Points on a hilly landscape, in no order, each with its height.
A climber steps from a point to the highest of its 2 nearest points, and stops where none of them is higher. Distance is the straight distance between rows; heights are no part of it.
Q_787: [ 16 -14  21 -45  17  43 -19 -10  -3  -6  -6  16 -35   7 -14  -7  18 -47
  25  -9]  (h 2.52)
Q_190: [ -3  -8  -6  79  18 -26 -47  -8  87  -6  16  -4   8 -14  57  20  -1  -1
  -3   2]  (h 2.56)
Q_224: [ 18 -27  13 -36   9 -28  17 -32 -12  17  13   4  -2  49  17  29  40 -26
 -24  27]  (h 6.00)
Q_134: [ 23  15  36 -24  19 -46  10  -1  45 -10  31  11 -10  48  29  28  24  -7
 -23  13]  (h 4.16)
Q_41: [-11   6  -8  55  -5 -50   9   0   1   0 -15  -7   9 -43  68 -15 -26   4
 -26  11]  (h 5.26)
Q_865: [-34   1  18   2  22  10 -57  -5  -4 -35 -11 -11  -8  -7 -77 -12 -35  15
  46 -31]  (h 3.47)
Q_935: [ 18  25  52  24 -23 -18  14  -7  -2 -13 -14  -1 -19 -19  -1  32 -37  35
 -20  16]  (h 4.88)
Q_635: [  2 -15 -27 -29 -15  -3  45  47 -29  -5  24  18 -15  30  37 -12   9  -5
   1  17]  (h 5.31)
Q_863: [ -3  22 -36  42   7 -48  25  19  28 -27  16  -3  -7 -22  50 -25  11   9
 -22  -8]  (h 3.22)
Q_840: [ 20  21  35  -6   4 -21 -24  -8  15 -10  12  -1   1 -27 -18 -37 -54 -10
  32   8]  (h 4.12)
Q_599: [ 20 -23 -46   0   0  52 -12  -3   7  38  14 -21  17  -5   2 -26  26 -16
  21  -8]  (h 2.02)
Q_128: [  0 -31 -14  26 -12   2   1 -37  23   0   5 -22   9  -8 -14  32  35   3
   3  17]  (h 3.58)
Q_141: [ 22   3  14 -25 -11 -64   5  34 -13 -11  23  25  10  14  44 -51 -24 -17
   6  35]  (h 4.84)
Q_7: [ 12  14  11 -55 -11   5  16  26 -42  11  -6  30  -9  21  30 -36 -25 -32
  -5   2]  (h 5.54)
Q_209: [-15 -16 -24  27 -37 -29 -38   2 -11   9 -31   0  47 -27   1 -37 -24   9
  -2  10]  (h 4.91)
Q_89: [  9  10  39 -14   1  29  19 -32 -18 -26   1  10 -34  18 -30  41  30 -10
 -14  -7]  (h 5.98)
Q_637: [-28  10 -45 -17 -12 -31  57  -9 -37  10   8  24  23   0  33  -2  23 -15
 -16  11]  (h 4.20)
Q_566: [-62 -10  -8  -2   8  -6 -51   0 -19  21 -46  -8  69   9 -62 -14  -8  13
   5 -14]  (h 3.99)
Q_647: [ 28 -12  16   8 -30 -40  -5  34  23 -23  20  19 -11  -2  34 -30 -26   2
   7  35]  (h 4.94)
Q_115: [-10 -22   5  16   9 -80  30   6  -1 -16   3  17 -19   5  64  16   0  -2
 -22  50]  (h 3.87)
Q_183: [ 11  20  67  -4  19  74 -53  -6  -8  10 -19 -29 -25   3 -19  12 -31   1
  26 -41]  (h 2.60)
Q_726: [ 17   9  67   3  21  65 -17 -24   0  14   8  -7 -32   5 -21  36 -30   4
  39 -13]  (h 2.45)
Q_424: [ -4   2 -38   5  15   5  44  -2  11 -17  20   2 -21 -12 -25  17  23   7
   0  -3]  (h 2.99)
Q_402: [ 50 -10  59 -24 -32  12 -12   8  32  26  14  20   1  39  44  12 -22 -13
  15  36]  (h 3.98)
Q_277: [-29  38  21  -5  31  32 -33 -23 -20   0 -27 -32  14  -1 -56   2 -20   9
   4 -58]  (h 4.30)
Q_152: [-22   8 -33   9 -14   2  52   1 -26  17 -10   3   2 -23   1  26  -5  29
 -22   2]  (h 4.43)
Q_332: [ 10   9 -28  23   9  -6  40  -3  25  15  26 -21  -2   0  43  10  38   9
 -24  -3]  (h 2.79)
Q_828: [ 14   6 -10  47  -1 -10  27  17  42  21  30 -12 -11  13  97  19  32   5
 -23  11]  (h 2.74)
Q_497: [ 12 -17  -1 -48  10  -4  45  50 -30  -2  17  25 -46  38  23  24  -9   5
  -4  29]  (h 4.85)
Q_297: [  2  -2  -3 -58   1 -44  14  28 -41  -2   9  38   0  19  18 -36 -35 -24
   7  25]  (h 5.18)
Q_172: [-28  10  34  -1  21  46 -50 -20 -10  10 -21 -59   8  27 -55  16   9   6
  12 -51]  (h 4.21)
Q_155: [  7  20  18  -8  -1 -36  46  -8 -24  14  -2   8  -2 -10  21  11 -20   7
 -16  29]  (h 4.73)
Q_724: [ 15  30  74  -7  22  -1 -11 -29  20 -15  24   8 -18   6 -17  17 -29  -5
  26   0]  (h 4.56)
Q_339: [-11   0 -24  37  -8 -25 -48  29   1  32 -36 -25  62 -13   6 -54 -18  27
  -8  -7]  (h 5.55)
Q_111: [ 29  17  44 -68   2  28  -5  22 -26   6 -18  19 -33  25  30 -25 -10 -43
 -12 -10]  (h 5.95)
Q_966: [ 24  18  56 -23  -1  63 -45 -30 -11  12 -20 -20 -11   4 -11  -5  -1 -36
  12 -29]  (h 2.77)
Q_612: [  5  15  22  -5  30 -40  24 -34  31 -20  30   3 -12  17   1  28  31  -9
  -9  12]  (h 4.08)
Q_91: [  5   5   6  53  11 -24   7 -13  62   5  15 -14  -5  -7  66  37  18   3
 -28   9]  (h 2.70)
Q_740: [ 25   7   4 -32  17 -20  20  19  15  -5  31  12 -18  41  26  -6  20 -12
 -18  10]  (h 4.26)
Q_854: [ -3   2 -43 -31   9  40  36  23  -4 -17  13  19 -36   1 -19  -1  28 -15
   1 -22]  (h 2.89)
Q_750: [ 25   0  35 -42  12  15  16  19  -9  -5  11  30 -47  30   3  16 -10  -7
  -1  24]  (h 4.57)
Q_396: [-13  24   1 -15   2  -3  58 -14 -40  10  -7  27 -14 -11 -13  28 -14   9
 -11  12]  (h 4.61)
Q_122: [-11 -31 -55  25  -3  13   8  -4  14  -6   4 -16   5 -14 -34  23  36  21
   0  -3]  (h 3.23)
Q_143: [ 34   1  31 -63  25 -21  -6  32  -6   6  29  20 -28  58  26   2 -13 -13
  -8  13]  (h 4.39)
Q_901: [-29 -30 -59  78  -1 -14 -11  42   5  10 -20 -22   2 -18  47   1   7  41
 -24   6]  (h 0.58)
Q_288: [ 19   9  24 -20 -26  43 -10 -13 -20  20 -22  -9   4   1  -8 -11  -9 -20
 -14 -15]  (h 3.07)
Q_149: [ -5  25  43  -8  21   9 -27 -21 -16 -18  -5   9 -15 -27 -41 -21 -55  -8
  43 -15]  (h 3.78)
Q_268: [-30  37  -2 -18  24   7  27 -19 -32  -4  -6  24  -5 -26 -35  -2 -30  -1
   8 -16]  (h 4.51)
Q_754: [ 18   8   0 -24 -37  19  21   5 -14   3  -3   2  -1   9  12 -10   9 -25
 -23  -4]  (h 3.42)
Q_573: [  8 -53 -20  25 -39  -8  -2   2   5   1  -3   2   7 -19   7   7   4  13
  15  39]  (h 1.18)
Q_780: [-16  -1  52   0  14  62 -47 -48 -12 -14  -4 -39 -25  22 -45  36  13  -7
  35 -45]  (h 4.09)
Q_153: [ 15   7 -25  12  24 -20  54  30  27  20  43   5 -23  -1  40   7  -3  22
   9  25]  (h 2.95)
Q_373: [ 14  19 -24   4  14 -43  39  36  15  -5  39   3  -8   3  51 -32  -3   4
  -6   6]  (h 3.12)
Q_227: [ -3  -6  -3  28 -19 -10  -9   3  27 -31 -16 -12  -4 -16 -32  27   1  35
 -16  -3]  (h 5.48)
Q_518: [ 17   5  39  31 -25 -16 -12  -3  41 -22  -5 -10 -11 -12   5  32 -10  29
 -19  10]  (h 5.13)
Q_737: [ 25   0  52 -39  20  64 -31  14  -2 -23 -24  25 -59  -7   3  -2  10 -33
  28 -27]  (h 2.41)
Q_914: [ 18  -1  -8   5  -4  26 -28 -11  19  29   5 -33  26  -8  -9 -20   2  -5
  10 -12]  (h 2.19)
Q_545: [ -6 -40 -38  50 -31   2  -5  24   6  14 -18 -18  13 -14  18  10   6  38
  -9  17]  (h 0.73)
Q_727: [  6  16   6  29  -7 -36  30  12  -2  18   3  -5  -4 -34  50  -5 -44  23
  -5  23]  (h 5.00)
Q_113: [ -9 -11  -9  67  12 -27 -22  -9  51  -9  -3 -27  -2 -26  27  27   5  18
 -19   6]  (h 2.64)
Q_193: [ 38 -29  36 -24 -41  33  -4  -1  -7  25   0  10 -12  19  22   3 -10 -22
  10  38]  (h 4.72)
Q_269: [-26  16 -46  30 -14 -19   7   5  17 -26 -10 -13  21 -16  -7  -1  29  22
 -44 -34]  (h 3.37)
Q_815: [-20 -11 -20 -37   1 -66  48   0 -51  -1   2  30  10  21  26   7  10 -11
 -15  32]  (h 4.14)
Q_514: [ -7 -39 -18  -9   2 -73  29  17 -38   3  12  15   7  19  62   5   2  -4
   6  54]  (h 4.01)
Q_705: [ -6 -15  12  12  13  15   3 -62  29   3  25 -21   2   5 -29  51  35  -8
  34  12]  (h 3.86)
Q_431: [ -8   0 -69  19 -25   0  12  17 -26  26  11   6  43 -13  30 -57  15  -5
  13  -7]  (h 2.49)
Q_503: [ 15  -6  -3 -13   6 -16   5  18   4   6  15  20  -5 -33  -1 -42 -56   1
  43  27]  (h 4.93)
Q_919: [  0 -20 -48  -5  -6 -18  56  29 -24  -2  31   5  -4  43  50  -3  57  -6
  -8  20]  (h 5.75)
Q_649: [  7 -10  -9 -11 -20 -32  27  32  -8 -21  12  31 -11 -11   7 -27 -31   1
  15  32]  (h 6.16)
Q_994: [ 20 -21  16 -35 -14  16  20 -24 -10  -9   2   9 -19  37  -9  24  48 -31
 -23  15]  (h 6.19)
Q_372: [ -8 -26 -48 -14   9  36 -16   3 -13  13  -3  13   8 -32 -35 -35 -15 -13
  44  -4]  (h 2.39)
Q_916: [  0   1 -29 -12  -9  20   0  -4  19 -43   7   0 -10  -1 -47  -4  40 -14
 -11 -29]  (h 2.75)
Q_744: [ -8   0  38  -3   2  65 -16 -39 -31   0 -17 -12 -19   1 -44  35   5   3
  14 -23]  (h 3.91)
Q_849: [ 11 -38 -25  -7 -16  16   0  -2   2   2   9  11   3 -15 -19 -15  -9  -6
  33  26]  (h 1.87)
Q_718: [-15 -11  -7  63  22 -37 -54  12  26  25 -25 -44  46 -28  16 -28 -16  22
 -12   1]  (h 5.32)
Q_391: [-19   0 -23  -5  22  17 -40  14  17 -20  -2 -12   8 -11 -64 -25  -9   3
  31 -37]  (h 3.25)
Q_298: [  2   0  17  13  31 -27  19 -56  35  17  26 -11   8   2  11  42  24 -12
  13  23]  (h 4.00)
Q_807: [-12  23   2   2 -15  13 -18  12 -16   0 -25  -4  15 -16 -37  -3 -32  27
 -15 -21]  (h 3.36)
Q_104: [ -8  33 -23 -25   4   8  30  12   2 -43   9  24 -21   1 -31  -7  17 -11
 -20 -36]  (h 2.83)
Q_678: [  3 -10   1 -23  -3  22  -9 -26  -1 -28  -1   7 -11  -4 -48   3  20 -28
  18  -7]  (h 2.63)
Q_677: [-38 -20   0  16 -13 -30 -48  -5 -16  18 -48 -15  58 -15 -43 -19 -28  24
   7  10]  (h 4.25)
Q_625: [ 42 -21  49 -59 -13  27 -18   6 -13  19  -6  18 -20  50  29  -2   4 -42
  -5  24]  (h 5.53)
Q_357: [-31  52  -2 -11  40  29   4 -10 -28  19  -7  -5   2 -32 -45  -4 -35   8
   6 -50]  (h 4.41)
Q_858: [-34  19 -20  24  14  -3  -5  21   6   9 -27 -28  24  -5 -37  18  -1  52
 -32 -27]  (h 3.57)
Q_596: [ -9  15 -18  28 -20 -35  28   3  12 -32  -8  -4   0 -16  25   0  20   4
 -41 -10]  (h 3.29)
Q_946: [-22 -27 -62  -3 -33   2 -24  16   4 -31  -2  28  28 -13 -45 -25  12  -1
   8 -11]  (h 2.71)
Q_831: [-39   9  -5   7  18  26 -19  42  -7  34 -45 -30  37  26 -45   2   4  40
 -26 -31]  (h 3.68)
Q_99: [ -2   4   7   6 -20  15  17  -7  -4 -41  -6   8 -27   2 -41  42  19  21
 -25 -11]  (h 5.81)
Q_878: [ 17   5  80 -35  49  52 -23 -18 -15  -9 -12  29 -60  16   8  20  12 -34
  35 -20]  (h 2.34)
Q_743: [ 21  -8  -5  59  -2  -1 -45 -11  75  20  18 -14  32  -4  58   3  22  -2
   8   1]  (h 2.48)
Q_853: [-14  -4 -51  -6 -19  21  -6  10 -20  16  -7   5  30 -16 -11 -36  -7  -3
   6 -14]  (h 2.76)
Q_970: [ 26  10  65 -26  22  56 -18 -27  11   8  10   9 -36  25  -6  33   4 -29
  27  -8]  (h 2.32)
Q_271: [ 21  -7   2  40   0   2 -49  -5  53  30   8 -36  36 -10  16  -2  -9  15
  19   3]  (h 2.37)
Q_88: [ 20 -33  -2 -24 -47  22  16  -6 -39  38 -11   3  15  16  30 -19   7 -27
   2  34]  (h 3.90)
Q_572: [-23   7 -50 -11 -20  12  48 -18 -27  17  -3   7  18  -4   0  12  26  -6
 -25 -10]  (h 4.27)
Q_680: [  9 -11 -25 -34   2 -17  44 -10 -26  13  17   3   5  42  32   2  54 -28
 -31  13]  (h 5.91)
Q_844: [-29   5  -2   0 -10 -25 -29 -26 -13 -33 -18  10  24 -27 -63 -12 -20   4
  15  -8]  (h 3.46)
Q_911: [ -2  -1  -7  58   1 -51 -33  -7  18  13 -10 -16  26 -46  44 -36 -35   6
   0  13]  (h 5.11)
Q_948: [-21  14  36  -3   0   7 -40 -26 -35 -36 -22  11   6 -17 -66  -5 -39   5
  23 -26]  (h 3.61)
Q_6: [  6  14 -20  -2 -23   2  11   9  -1  -5  -3   0   7 -17  -8 -16  -5   6
 -13 -13]  (h 3.11)
Q_286: [-32  20 -51   3   5  22   3  19   4  -3 -14 -12  23  -2 -38   3  20  28
 -29 -47]  (h 3.48)
Q_266: [ 11 -20 -62  24  11  17  17  -9  10  31  28 -14  18  -7  22 -25  46  -2
  14   3]  (h 1.90)
Q_934: [  9  42  70   8   7  -6  16 -26 -14 -25   7   6 -20  -9 -25  22 -32  23
  -6  -3]  (h 4.71)
Q_257: [-32 -15 -13  15   8   5 -38  18   5  22 -43 -38  57  16 -46 -15  11  22
  -7 -14]  (h 3.82)
Q_867: [-43  -3 -46  -5   0   8 -26  16   1 -35 -11  17  11 -15 -72  -9  -4  15
   8 -23]  (h 3.02)

Where does a climber stop that starts at each point below?
Q_678 -> Q_994
Q_740 -> Q_994
Q_863 -> Q_339
Q_807 -> Q_339
Q_780 -> Q_41
Q_724 -> Q_994
Q_514 -> Q_41
